Each row is a point on a tangle of strands that fork and nearly touch. The rows are in no order.
In the rows, zero is written as 128.
Points whose rows are less than 188 apart are linked; no others are. Some points are linked to none.
<769>: [170 162 109 114 138 107 134 117 117 164  77 102  76 106 153 152 148 175
 126 109 137 181 111 166 154 107 139 144 141 124 124 164 109 148 190 109
 122 121 185 146 123 121 150 134 176 186 166  73 110 136 144 126 108 143
 152 116 118 103 110 132 170 103]
<257>: [126 122 108 165 121 118 140 107 183  79  76 148 198 117 155  73 143 116
 129  96  63 141 182  90 154 137 125  65 100 149 148  79 119  67 131 136
 146 107 132 123 135 119 129 140 113 149  99 122 117 134 112 123 116 146
 126 112 154 149 132 159 141 144]
<138>: [135 167 151 141 120 151  81  72 114 232 183 114 110 143  79 152  91  96
 110 126 180 148  83 160  70  79 154 136 133 140 160 162 154 150 125 110
 151 165 102 123  93 162 174 106 174  94 170 106 119 124  98  83 133 150
 162  79 110 108  97 132 128  98]
<724>: [122  73 141 111 163 155 130 183  95 116 137 141  88 125 100 147 153 189
 134 106 160 125 133 209 142 161  84 136  89 121  95 152 145 172 170 142
 123  97 149 159 121 135  86  94 157 113 121 162 116 106 156 148 163 129
 110 129 101 114 119  98 150 146]
<739>: [ 79  64 170 157 155 148 137 182 103 118 150 135 139 104 131 120 164 130
  98  97 122  97 139 207 125 189  71 126  83 118 159 118 148 143 155 140
 121  92 104 147 120 138 102 119 114 117 126 168 129 135 145 165 136 112
  75 139 123 140 186 108 124 131]
<25>: [158 171 140 148 105 140 114  83 144 179 157 153 174 148 127 157  85  95
 121 123 129 158  88 129  98  89 129 124 156 159 182 123 146 118  83 117
 183 148  85 122  99 113 170 132 148 111 109 115 117 137 110 106 133 123
 138  96 152 130 136 134 133 100]
<1047>: [152  87 117 101 130 134 123 147 103  83 123 137 108 128  88 106 140 160
 177 117 142 128 129 178 147 151 113 154  91 136  92 144 127 168 175 149
 120 104 147 132 118 135  95 116 162 126 116 132 109  93 139 149 150 148
 142 138 125 132  92 105 167 178]
<1038>: [109 135 142 147 159 133 140 130 165 137  66 137 186 110 147 118 118  97
 115  97  98 161 141 146 136 128 116  77 113 131 173 133 136 120 138 105
 130 105 128 132 129 127 174 142 125 116 131 110 133 179 135 126  79 122
 119 117 102 131 169 140 162 152]
<879>: [134 117 142  69  89 129 128 104 119  35 151 162 146 159  92 105  91 122
 191 165 143  91 145  56 134 144 133 162 126 145  76 105 135 125 106 126
 138 128 135  90 129 120  74  92 120  89  82 199 121  77 143 166 137 142
 152 146 136 128 119 130 123 175]
<1027>: [130  95 153 180 165 152 133 153 116 153  76 147 173 103 155 128 125 101
  99  79 110 159 129 216 122 161 103 109  99 118 179 157 129 128 169  77
 129  85 111 123 115 129 155 136 126 110 149 127 143 183 144 146  89 121
  92 120 105 136 166 117 175 142]
<51>: [124 163 109 133 123 112 130 110 112  88  49 117  84 118 131  90 171 133
 159 110 106 140 144 112 156 141 139 142 125  93 124 133  93 139 203 120
  87  99 167 126 152 109 109 153 134 189 165 107 129 148 131 133  94 163
 128 142 134 122 128 117 160 121]
<904>: [130 123 118 166 166 122 121 156 106 241 127 106  70  92 145 162 159 141
  30  99 122 130 104 237 110 102 122 126 137 134 165 195 148 128 201 123
 165 103 129 159 137 134 119 134 161 167 168 102 125 150 139 125 135  97
 122 103 123 127 133 132 134 102]
<613>: [112  94  77 102 120 107 118 133 162  84 154  92 114 122 117  52  97  92
 134 143 121  98 160  77 131 142 150 112  99 159 107 107 120 128  80 149
  87 170 136 111 139 223 142 111 125  85  94  74 117  46  85 157 130 124
 168 172 118 152  64 146 124 190]
<908>: [ 74  82 176 171 144 170 110 155  95 117 122 118 148 112 102 106 188  92
 124  86 109  97 145 197 118 181  99 150  69 101 123 135 135 117 184 143
 106  70  69 122 122 130 110 159 112 138 182 161 139 165 134 141 128 122
  95 154 135 147 166 137 123 149]
<934>: [176 164  78  95 146 111 120 130 196 174  61 108  50  87 174 141 134 172
 121 122 125 186 121 145 145 102 176 113 149 117 117 143  90 140 161 124
 116 141 204 159 141 130 130 114 148 164 155  54 118  99 148 116 110 143
 165  88  98  95 115 148 162  84]
<586>: [ 91  79 176 126 146 130 156 158 107  90 153 137 156 134 123 134 137 151
 147 117 167 104 148 122 149 159  81 121 101 149 116 126 141 115 112 151
  90 117 121 127 114 150 141 147 143 102 107 169 117 117 121 173 134 108
 104 182 117 143 138 144 113 162]
<408>: [112  97  56 166 142 113 134 191 162 207 184 110  46 101 146 158 164 177
  53 116 111  88 109 145 124 129 125  92 157 133 121 121 120 150 109 162
 140 142 126 181 163 164 112 135  97 138  96  91 143 118 119 112 169  79
 115 113 130 128  90 114  89 101]
<309>: [112 104 171 130 138 167 115 144 111 151 187 133 169 153 112 171 140  95
 112 148 143 100  93 165 116 142 127 167 125 116 122 131 178 104  98 146
 143 129  37 115 111 119 126 153 112 113 145 181 142 162 136 136 175 108
  98 145 149 141 178 143  66 114]
<629>: [102  94 133 158 148 127 143 151 134 169 168 109 132 110 141 144 162 119
  89  97 130 130 122 162 123 148  91 110 111 158 152 126 125 113 118 159
 101 118  78 140 118 165 175 163 141 132 135 110 128 147  96 138 143  70
 122 172 133 142 107 142 104 158]
<324>: [137 121 110 175  89 140 146 120 137  38  98 144 205 124 153  53 121 111
 137 107  61 123 186  69 150 164 107  93  81 179 132  62 105  44 133 137
 151  96 143  67 143 130  65 124 120 138  91 176 129 104 129 142 115 142
 126 127 162 172 123 125 136 155]
<65>: [156  83 124 135  77 167 129 133 146  41 134 131 200 109 126  69 106  82
 128 104  63 109 173 142 129 201 108 125  57 184 139  50 127  93 118 140
 160  86 137  92  99 141  83 112 126 106  84 171 122  85 155 143 138 118
 146 118 162 148 113 106 147 168]
<832>: [148 138  69  96 156 100 124 144 214 125  46 135  58  75 170 123 160 168
 108 134 106 168 140 112 145 107 170  89 145  85 124 107  86 123 134 131
  84 145 205 171 155 113 108 118 111 175 136  68 115 106 137 139 119 161
 133  93 117 112 148 141 171  78]
<224>: [132 142  84 144 152  98 137 143 166 214  95 113  68  69 162 151 171 155
  41 103  99 146 112 189 126  80 136  99 149 121 154 176 131 118 183 120
 162 110 149 173 145 106 151 148 132 180 148  64 122 138 135 116 115  99
 134  94 114 127 139 143 145  84]
<304>: [123 139 155 118 161  84 164 129  70 184  91 119  92 124 179 156 132 133
  72 141 149 133  99 192 107  98 137 158 178  72 181 176 159 113 158  92
 140 128 116 131 127  91 146 165 122 165 166 100 130 181 148 138 114 118
  93 134 126 134 208 132 126  57]
<717>: [137  40 148 120 111 155 134 163 131  76 188 119 140  86 123  96 116 122
 116 100 111 102 174 178  99 186  87 135  50 195 127  79 124 117 132 167
 119 100 118 117  84 175 110 130 161 101  96 142  96  56 123 167 153  80
 148 156 139 135  83 135 130 217]
<671>: [135 208 127 137 104 151 116  60 139  96  80 134 209 135 135 107  89  74
 182  92  66 159 124  66 107 121 137 132 135 135 154 103 121 122 138  94
 183 141 108 102 126  88 118 133 136 137 130 111 119 156 133  78  85 155
 122  77 169 122 152 130 162 138]
<287>: [136 127  74 110 118 104 100 125 174  86 121  99  92 126 115  79 136 111
 152 155 126 119 124  94 137 139 172 108 122 138 116 114 107 156 114 158
  87 163 150 126 155 183 126 121 114 129 118  73 121  89 102 144 136 154
 170 152 123 133  81 116 155 155]
<448>: [ 98 207 138 128 105 104 141  69 109 115 120 108 147 147 149 147 151 102
 138 154 130 101 115  37 128 108 156 155 176 106 132 127 125 108  94  97
 104 152  87 114 153  95 176 160 102 173 158 117 153 169 103 117 114 115
 138 147 169 121 149 139  75  71]
<66>: [135 164 112 148 123 112 139 109 119  71  20 147 132 122 143  80 128 133
 194  94  97 161 173  85 160 136 126 106 120 109 119 118  85 120 201  83
  96  98 189 112 147 105 112 142 139 141 142 107 129 151 130 114  51 168
 112 120 140 117 125 119 188 162]
<848>: [ 98 153 109 159  91 130 107  79 149  64 109  84 157 148 105  56 147  58
 170 112  90 110 153  73 125 144 152 140  95 140  97 110 115 105 152 159
  93 124  98  91 145 136 127 159 124 155 145 124 125 129 107 122 115 141
 157 173 158 140  89 148 119 170]
<89>: [138  83 160 135  83 182 120 120 107  78 159 132 190 128  89 114 128  94
 166  88  99 117 106 157 118 167 122 194  76 149  88 112 142 108 146 131
 159  85  78  83  76  96  95 147 152 116 129 183 127 125 159 137 157 120
 133 117 165 161 120 115 125 165]
<339>: [130 162 134 118 103 117 145  81 117  58  92 138 208 152 137  90  76 111
 204 113 115 130 144  60 128 128 108 120 115 164 140 101 112 113 114 114
 130 140 133  97 118 131 126 123 161  97  91 133 104  97 116 129  92 146
 137 130 132 142 117 134 146 191]
<135>: [110 128 119 118 182 112 147 160 115 243 135  73  35 125 164 181 146 187
  73 137 177 134 103 177 125  88 149 132 172  92 110 186 145 150 138 121
 104 151 164 166 149 149 146 121 130 134 184 102 130 151 148  87 123  95
 124 134  69  99 131 139 113  72]
<345>: [130 160 180 110 152 156  89  96 101 212 155 108 108 151  97 178 103 121
 123 149 205 163  96 147  94  79 148 143 144 100 118 192 163 151 131  99
 120 152 101 129 111 135 187 121 160 105 188 117 126 147 110  98 137 163
 141 111  89 115 118 151 122 103]
<374>: [133 213 142 135  97 111 127  71 138 158 139 136 167 142 152 157 107 112
 131 136 131 141 101  61  93  80 146 121 178 135 158 122 142 130  67  95
 153 173  79 123 128  97 197 140 119 134 135  99 126 139  80  94 109 124
 146 109 161 120 137 132 105  72]
<322>: [134 116 108 144 102 105 137 159 120  83 126 145 116 113 141 105 180 166
 110 125 100 111 132 139 154 143 101 122 132 127 150  94 111 138 123 165
 134 110 148 147 155 112  68 131 103 179  93 138 122 112 137 166 153 136
 118 136 156 139 141 110 137 104]
<283>: [168 142 192 122 118 168 113  90  82 145 150 175 170 163 108 174  60 112
 158 132 182 164  80 144  92 109 114 155 145 127 156 159 152 137 112  74
 161 130  90 106  74  92 130 114 153  72 115 172 119 149 141 132 145 151
 118  92 115 129 131 102 150 125]
<453>: [ 78 117 131 149 154  92 159 147 178 113  67 139 169 104 162  92 146 135
  89 106  92 136 173  95 162 120 105  42 117 127 164  96 126  91 117 127
 110 114 140 149 146 130 159 153  97 131 121 112 126 163 106 138  82 123
 115 133 116 147 167 158 125 136]
<826>: [137  80 111 113 133  98 159 199 137 118 196 131  98 139 138 142 109 182
  99 180 157  99 161  99 138 151 110 105 165 141 110 101 128 134  41 165
 130 146 146 145 149 150 116  96  83 108  55 177 137  87 124 123 172  91
 129 169 114  92  95 119  93 126]
<856>: [121 144 160 112  89 180 112 112 130 126 190 145 189 163  92 146 116  68
 133 139 113 111  93 104 104 140 127 173 116 134 119  98 159 134  77 148
 169 149  82 100 116 116 118 115 107 118 132 192 132 134 141 116 158 124
 142 137 166 139 154 123  93 101]
<27>: [102 134 134  97 169 108 139 136 132 180 118  89  73 132 138 166 142 164
 131 146 191 140 114 136 140 106 144 128 150  97  92 172 135 169 126 124
  86 159 159 159 142 157 177 124 134 123 176 100 130 148 136 108 117 125
 140 154  67 100 126 133 126 106]
<597>: [100 125  99  89 137 141 146 127 217 116 118 135 184 122 135 110  86 113
 111 132  98 147 174  78 140 118 128  48 109 155 146  85 139 108  69 149
 138 158 139 162 125 153 159 104 118  70  82  97 118 113  96 122 105 129
 137  87 101 134 119 158 128 156]
<956>: [147 204 130  96  73 152 107  51 109 104 128 130 161 156  93 122  95  88
 195 126 110 149  94  83 101 129 146 174 135 128 120 119 116 160 141 114
 179 157 113  97  99  88  94 109 155 130 140 130 123 118 129  94 105 167
 139  75 157 116 126 112 155 132]
<773>: [ 84 109 166 123 124 111 165 123 105  51 121 163 139 145 130  99 134 165
 162 143 148  86 160  68 169 140  99 119 124 128 111 105 127  95 129 124
  94 124 164  98 158 134  90 136 119 130 102 192 130 114 122 190 111 130
 114 182 133 156 150 124 106 150]
<130>: [164 170 133 117 137 163  97 112  93 181 102 124 143 130 130 143 110  96
 104 120 122 174 108 212 127 114 154 168 123 125 147 184 143 139 184  83
 162 108 128 105 124  98 132  96 164 159 185 107 146 163 161 123 110 148
 139  89 126 115 145 129 146 103]
<226>: [ 72 174 149 117 117 113 145  75 100 103 108 137 134 155 140 125 152  87
 143 157  91  82 122  71 135 113 160 154 154  76 139 118 121  99 142 122
 107 141 116 104 169  87 101 145  88 166 164 153 160 189 145 137  96 115
 110 142 154 136 212 129  77  86]
<395>: [110 169  75 126 157 105 117 133 173 219 101  82  89  88 172 150 152 102
  39 142 111 134 113 154 108  82 172 109 147 114 140 172 137 128 136 105
 137 131 134 154 169 113 190 126 102 149 173  38 154 160 134  96 107  95
 144  94 102 110 153 145 111  63]
<860>: [ 81  77 196 156 138 176 123 141 102  89 130 126 177 124 108 116 152 103
 164  87 132 112 148 140 129 172  98 154  78 118 111 133 133  86 153 127
  93  80  75  94 104 127 135 175 130 108 142 174 131 154 120 166 123 117
  99 168 131 158 159 157 122 175]
<680>: [156 125  67 100 127 121 111 166 209 158 154 129  85 120 124 142 103 155
 110 183 127 136 134  97 114 107 162  83 173 113 110  95  99 157  61 149
 131 165 179 167 150 143 123  82  77  94  83 102 152  92 128  91 147 124
 150  96  92 100 102 119 135 100]
<943>: [ 98 138 142  92 143 153 107 124 136 136 139 121 114 148  90 138 128 114
 160 154 161 129 126 140 136 126 142 135 113 120 103 148 142 178 123 147
 113 138 139 132 134 148 152  94 137 114 155 126 141 139 139 128 125 147
 149 138  93 112 141 128 138 140]
<959>: [113 127 170 137 129 134 142 111  79 126 151 134 151 147 119 155 158 137
 141 127 139 103  95 139 139 134 123 168 137 102 122 150 151 104 133 137
 141 116  63 112 116  95 121 175 124 159 146 166 133 168 134 150 154 121
 102 148 148 155 163 144  88 108]
<349>: [147 117 171 122 143 114 136 130  62 140 146 134 103 154 107 185 161 199
 146 144 172 118  94 164 139 110 127 169 153  80  89 163 156 128 152 134
 144 121 100 137 102  88 109 158 139 154 146 161 117 151 146 131 175 139
  93 126 131 133 151 130 105 102]
<578>: [120 170 169  95 138 116 153 109  63 142  64 152 131 132 172 146 111 106
 130 136 122 138 110 148 119 117 154 174 171  70 163 170 133 110 167  50
 137 129 125 103 128  65 111 140 117 160 179 130 155 194 166 138  77 137
  87 110 127 131 227 123 131  83]
<955>: [151 137 139 159 101 184 109  85  90 106 103 139 206 136 104 115 105  56
 162  73  79 162  99 145 114 167 143 180 106 126 129 135 127 113 167  65
 169  98  91  81  87  81 116 142 149 118 159 146 146 176 156  93  92 150
 113  87 151 146 125  98 171 150]
<447>: [100  92 157 122 154  92 188 163 117 142 134 135 133 129 153 156 130 179
 117 132 171 131 117 113 153 126  84  94 146 123 144 126 141 131  84 140
  96 139 139 153 122 145 161 148 130 107  98 147 114 145 124 151 119  90
 104 172 103 128 140 134 120 128]
<782>: [ 97 144  77 135 129 115  78 135 183  97 105 115  75 135 135  81 157  98
 110 179  93  94 148  81 154 132 186 112 115  95 134  96 103 141  99 142
  61 148 168 110 190 142  97 118  73 155 149 111 162 139 120 142 139 148
 140 144 151 126 162 100 127  97]
<582>: [110  72 101 114 140 111 146 204 162 101 153 119  98 100 140 101 128 157
  81 138 121 104 169 102 155 163  91  67 105 167 133  88 123 120  90 168
 113 134 165 163 152 184 105 117 108 115  72 123 114  77  97 173 133 122
 118 148 110 142  78 123 144 157]
<63>: [142  71 112 144 159 141 137 192 141 193 181 129  68 115 121 183 115 186
  75 112 152 119 115 194 111 130  81  87 134 167 162 134 137 151 146 161
 152 100 155 182 108 149  93 103 156  85  74 167 112 114 153 121 160  77
 112 104  89  99  85 102 140 151]
<1112>: [121 185 140 113 139  95 150 108  88 130  26 121  96 107 175 129 145 131
 142 112 107 148 137 123 149 116 144 150 145  82 146 145 104 113 188  78
 107 113 158 123 137  72 129 149 131 191 178 102 145 177 157 121  67 143
 105 122 139 116 192 137 144  77]
<88>: [127 105 112 151 124 100 135 141 126  33  86 129 117 127 123  45 137 137
 151 118 123 112 179  72 165 139 102 112 101 150 117 109 103 105 161 143
  87 106 173 106 156 167  90 141 130 135  99 133  87  75  95 181 104 162
 129 184 147 165  75 131 161 185]
<1007>: [108 125 113 132 119 104 149 141 137  39 101 143 130 138 144  57 119 140
 130 161 128 102 188  29 174 128 121  87 114 150 122  94 114  70 114 133
  87 139 174  88 174 168  91 127 116 132 100 152 121  85  88 185 111 145
 133 193 147 170 106 130 115 155]
<217>: [123 124 196 121 168 165  94 108  96 176 137 114 136 153  88 181 114 113
 130 128 191 149  89 167 106  93 123 141 125  98 120 187 164 112 136 107
 111 127  53 125  93 133 179 180 161 101 178 125 117 166 116 142 160 154
 122 134 101 136 124 159 111 132]
<539>: [143 162 133 120 121  79 163  99 119  92  79 138 162 137 144 128 116 144
 178 114 138 149 116  76 146 104 119 118 149 143 134 126 115 131 128 121
 108 128 141 133 120 116 169 159 152 138 122 103  96 132 117 127  91 130
 139 144 131 138 114 135 143 160]
<306>: [169 191 157  98 106  88 142  69  84 120 102 129 122 143 135 181 117 157
 178 142 159 153  95  73 131  94 144 163 181 124 119 153 112 138 142  88
 129 151 132 126  99  85 162 160 162 164 156 102 110 144 125 111 111 145
 127 117 142 124 122 132 129 116]
<336>: [170 140  94 101 109  95 138 116 151  97 112 141 120 134 124 125 111 157
 163 154 127 141 122  99 141 115 133 115 152 143 135 101 108 145 114 149
 129 139 160 140 125 129 129 114 140 129  89  95 112 101 132 128 129 141
 147 124 126 118 109 124 153 146]
<357>: [128  76 163 151 163 164 121 164  85 164 126 152 144 115 136 147 119 120
  98 108 144 127 107 249 120 159 101 155 115 113 174 160 163 142 165  98
 144  90 103 127 117 116 108 113 127 104 145 161 143 164 172 157 137 119
  80 105 111 133 189  93 134 113]
<665>: [111 114 146 105 127 126 111 142 132 128 205 123 103 155  91 141 136 141
 161 168 184  96 135 101 116 122 139 147 129 121  44 141 147 140  58 151
 121 173  89 129 129 148 166 121  98  97 126 148 142  94  95 104 179 128
 154 158 126 111 105 142  74 134]
<464>: [108  82 146 135  87 180 133 143 128  44 165 135 174 127 104  86 131  97
 146 106 102  90 148 123 142 193 105 163  74 161  95  81 144 108 132 149
 146  94 117  82 117 116  78 130 131 120 115 209 130 110 159 166 151 127
 131 149 165 158 132 116 119 159]
<967>: [126 132 131 198 100 113 147 110 100  48  52 160 185 124 148  71 123 138
 182  77  73 141 174  62 148 145 106 102 114 130 115  99  94  88 192  81
 114  84 163  88 141 100  92 140 131 126 110 145 142 157 127 114  55 147
  85 116 150 151 120 114 159 172]
<285>: [137  84 127  85 118 110 143 161 125  62 179 149 124 148 117 112 103 151
 139 184 165  83 171  78 135 148 122 134 134 154  89 102 142 116  64 148
 131 145 130 105 143 157 103  92 102 115  66 198 121  65 132 162 174 122
 146 187 129 117 108 136  99 148]
<263>: [187 163 135 107 143 122 127 135  77 183  77 135  94 107 172 163 114 168
 122 106 137 194 121 199 159 106 148 161 148 117 142 176 117 126 191  70
 147 106 182 121 109  79 126 111 184 169 161  94 134 143 162 127  97 138
 124  96 136 102 149 131 159  72]
<885>: [119  80 191 157 174 146 132 140  98 162 148 125 132 125 129 173 134 133
 109  93 175 150  96 190 119 129  88 132 121 129 156 171 144 105 140 118
  98 110  65 133  89 135 166 186 165 107 149 137 104 172 113 158 160 103
  95 155 122 148 128 146 111 152]
<1071>: [118 143  79 145 144  92 131 148 139 208 155  99  77 108 159 162 157 129
  58 158 124 107 109 146 105  86 166 127 176 105 131 149 122 143  93 127
 135 145 128 161 156 123 178 132  89 134 146  64 167 153 133  89 135 101
 123 109 137 115 150 128  73  57]
<166>: [153 122 141 195 125 161 109 116  99 134  76 154 209 121 151 124 106  63
 119  78  92 162 113 186 108 162 125 150 123 127 178 153 137 102 157  46
 157  83  89  87 109  92 144 153 115 119 147 128 140 196 155 125  95 131
  88 112 140 148 160 113 167 138]
<185>: [152 111 123 126  95 137 123 125  81  72 131 149 143 129  93 109 150 142
 179 111 117 129 109 151 150 160 127 178 111 122  91 133 114 140 179 130
 145  93 122 113 112  84  84 142 155 149 133 149 130 126 149 146 139 148
 125 114 157 146 113  98 153 150]
<686>: [117 165 149 111 107 161  92  75 113 132 167  97 149 154  67 135 144  89
 159 134 154 111  95 106 103 113 151 176 109 123  79 138 152 128 121 154
 132 148  54 112 107 120 161 148 146 124 164 116 125 124  90 107 152 154
 157 125 136 134 106 157  97 126]
<766>: [158 130  79 126 140 123 109 176 169 197 165 135  67 118 120 167 114 172
  91 181 133 127 125 155 111  94 160 111 193 114 132 110 110 153  82 157
 155 143 169 164 134 124 111  83  86 129  94 131 156 115 167  73 157 105
 130 107 101  78 137 115 110  86]
<419>: [113 113  98 138 122 140 113 156 159 179 230 110  99 142 106 140 129 112
 108 158 144 107 125 118 103 130 148 124 135 138  88 115 124 171  44 154
 133 172 113 153 141 174 159  88  80  88 112 122 172 107 114  88 171 113
 156 130 144 108  91 110  67 114]
<182>: [124 146 109 103 113 134 140  89 170  90 107 121 211 129 133  76  79  91
 153 118  93 129 170  77 114 122 116  79  90 169 151  78 132 102  73 144
 136 163 129 122 114 162 146 110 146  72  74 104 107  73  92 116 106 134
 141 113 122 124 115 156 140 177]
<294>: [110 174 125 127 165 142 113 117 132 189  84  85 122 111 147 138 139  76
  71 130 124 143 122 187 118 110 156 142 122 116 159 194 145 137 167 103
 129 115 112 126 149 129 167 107 130 164 201  78 150 183 140 117  91 128
 141 126 102 107 153 144 132  94]
<1104>: [147 159 139  80 122 166  83 110 139 169 155 122  98 154  80 130  91 115
 151 168 166 146 121 159 102 115 154 145 120 126 109 135 133 202 121 146
 146 158 151 134 118 144 123  39 141  97 151 138 137  97 143  88 133 154
 173 102  76  80 120 121 145 112]
<829>: [179 112 143 115 133  80 148 137  94 134 159 136  69 155 115 184 147 220
 152 171 192 130 114 135 125  99 117 153 184 103  87 144 128 132 101 154
 132 145 148 150 109 112 114 133 122 144 112 169  93 107 143 100 177 115
 109 160 126  93 111 122 100 117]
<168>: [138 118  65 178 129 112 123 174 157 241 200 123  77 115 135 171 134 141
  58 149 120  97 109 147 110  84 160 110 190 129 133 133 128 137  80 149
 167 142 125 165 140 137 151 126  92 119 106 107 161 134 131  73 160  79
 118  91 143 110 122 119  61  81]
<783>: [110  86 104 112 166 153 124 203 145 170 152 118  46 120 118 157 126 181
  90 135 140 119 133 195 125 152 112 105 122 132 123 136 141 185 149 168
 129 122 172 172 153 172  79  75 131 120 123 145 137 112 160 129 150 105
 124 128  64  99 111 104 144 134]
<72>: [165  95 192 107 140 132 140 128  85 116 156 163 149 167 113 190  90 165
 178 150 203 138 104 133 118 111 101 143 146 129 120 160 139 135 108 111
 124 119 118 126  83 100 136 117 152  69  89 195 105 131 147 140 156 115
 114 127  99 120 122 119 129 150]
<170>: [156 169 175 117  92 158 133  57  80 110 136 160 203 160 115 150  57  99
 198  99 142 158  81  84  86 124 118 169 134 140 139 146 135 136 114  76
 161 143  78  86  77  89 115 124 167  88 120 145 109 127 108 117 112 152
 116  85 139 136 122 108 155 147]
<1114>: [101 134 103 129 123 125  94 103 145  70 122  89  91 139  92  76 166  97
 166 138 133 101 138  94 147 147 168 147 104 118  79 129 119 135 155 156
  77 125 114 114 154 148 133 155 124 162 158 101 123 115 106 140 138 157
 163 173 142 143  88 130 125 157]
<817>: [119  72  56 127 142 123 144 217 185 175 190 105  76 107 156 139 124 171
  60 136 110 102 146 103 145 148 114  67 137 139 107  93 117 130  74 163
 132 146 146 189 163 174 116 117  78 101  65  99 148  90  97 135 166  83
 118 111 107 139  63 126 106 129]
<625>: [107 172  99 141 109 131 114 103 152  90 105 144 147 136 140 103 144  83
 119 157  61 105 136  73 145 128 158 127 123 119 144  86 112 120 109 151
 128 139 143 109 173 101  96 123  76 171 138 144 148 164 142 132 124 136
 122 125 172 131 182 117 111 102]
<700>: [ 98  88 113 156 140 120 150 176 164 132 151 107 136  86 152 104 160 134
  70  88  93 119 166 124 143 165  82  71  88 167 146  92 105 108 108 174
 106 123 122 159 136 181 149 153 118 133 106 106 120 114  83 148 125  90
 128 155 118 151  94 149 125 162]
<978>: [ 79 110 156 192 115 123 141 128  88  59  86 156 143 127 137  60 171 125
 143  90  84 102 171 112 161 149  70 107 100  96 131 112  99 109 200 111
  95  85 161 107 156 107  74 138 101 140 125 173 145 146 124 150  74 152
  83 146 142 158 160 115 142 130]
<924>: [179 143 136  62  96 103 130  89  91  63 126 162 128 161  94 137 101 145
 227 162 160 132 117  59 125 112 133 191 148 126  83 138 105 155 141 119
 133 141 141 106 101 103  89 104 140 103 101 155 105  73 135 135 124 158
 140 122 122 118 102 126 132 166]
<85>: [133 105 114 175 125 107 121 153 128  69  74 140 129 101 124  52 176 133
 133  83  88 134 170 130 152 156  91  88  85 131 133 110  93 132 183 133
 107  91 166 148 146 152 100 141 125 156 117 115 108 103  93 149 104 163
 132 144 131 143  90 122 191 171]
<1049>: [129  74 114 105 117 125 134 133 148  96 165 113 128 114 106  86  93 109
 137 124 116 109 151 146 122 152 110 117  78 188 127  99 130 134 113 175
 109 137 132 132  96 194 131 120 157  91  89 104 107  59 114 150 142  96
 155 160 110 138  76 146 134 213]
<188>: [116 131  89 109 152 115 113 162 176 114  71 127  63 108 147 104 156 151
 120 155 116 131 144 109 157 130 154  92 131  83 142 109  92 147 129 142
  71 142 207 152 180 144  86 102 100 159 138 108 142 123 138 156 120 157
 131 144 106 117 159 114 160 104]
<660>: [161  89 127 129 134  80 171 162 117 131 178 142 111 148 146 171 123 208
 121 154 179 122 130 121 137 114  87 117 167 142 130 119 135 130  68 156
 134 139 143 152 119 133 131 129 133 115  67 166 106 102 130 130 175  88
 123 165 119 113  96 124 108 124]
<767>: [185 187 170  65  97 109 133  78  90 114 121 158 110 156 108 187 108 159
 211 168 172 143 105  55 112 105 145 176 177 109  89 135  94 151 130 100
 133 164 145 125  94  87 110 119 137 141 142 153 119 106 139 117 112 156
 125 110 127 104 131 132 131 122]
<1079>: [123 164  71 140 124 128  86  93 159 155 147  75  92 117 118 122 170  98
  96 144 108 116 104 155 115 123 173 132 123 142 119 137 115 157 142 148
 121 142 116 141 152 154 169 131 119 158 171  57 151 137 119  93 140 124
 176 113 134 123  89 117 114 103]
<1039>: [124 136 113 119  88 156 109 135 156 148 215 132 154 154 105 124 112  76
 117 156 116 105 126 109 106 136 133 142 119 151 111  77 146 149  36 160
 159 172  98 115 133 154 139  89  94 105 102 164 147  95 111  94 175 115
 167 143 176 111 115 110  78  97]
<681>: [141 139 117 132 108 145  82  88 140 212 211 109  77 145  69 139  95 118
 125 153 170 123  95 161  82  89 156 131 135 148 117 139 138 174 110 147
 155 159 125 143  99 171 140  85 155  82 142 116 129  86 115  58 152 132
 177  84 111  95  75 113 113 119]
<340>: [133 128 146 156 163 100 122 122  70 210 129  94  85 126 139 170 151 136
  42 133 162 135  97 218 111  96 133 161 166  94 166 204 176 106 183 105
 148 113  92 135 126 107 145 177 158 168 178 106 120 170 138 138 160 123
  93 120 137 143 149 136 102  78]
<1072>: [120 117  84  92 133 120 148 147 225 149 146 156 152 115 146 150  93 147
 102 152 114 151 152  69 132  95 149  57 164 121 132  89 130 121  52 144
 141 165 153 172 135 118 171  99  90  90  70  98 140 102 103 103 131 124
 136  78 107 122 124 149 109 105]
<565>: [166 175 128 158  97 149 123  74 147 132 110 153 222 136 154 140 102  79
 125  97  78 156  99 122 106 114 133 130 143 156 176 120 144  89 107 103
 197 122  70  99 110  86 150 158 132 141 112 112 110 156 132 102 123 129
 127  92 178 147 155 135 139 114]

A fork is a point with three links. Follow the links from the first point to the second and name the forks in between, in order.
<955>, <879> | <1027> <586> <660>
<72>, <766> | <395> <168>
<374>, <1071> | <395>
<817>, <336> | <168> <539>
<339>, <188> | <168> <395>
<453>, <586> | <1027>
<665>, <586> | <660>

A fork is a point with three links, a tip a point with one. Leave the first point through the second and follow the links. Name the first fork or tip that comes.
<782>, <625> | <72>
<660>, <829> | <665>
<700>, <629> | <135>
<665>, <419> | <660>
<565>, <25> | <395>
<217>, <885> | <168>
<783>, <724> | <1027>

Follow the links from the first point to the second, and from the first to the third. Name the last point that the two ways share.
<1027>, <408>, <287> | <539>
<565>, <539>, <340> | <395>
<766>, <578>, <226> | <395>
<357>, <309>, <582> | <660>
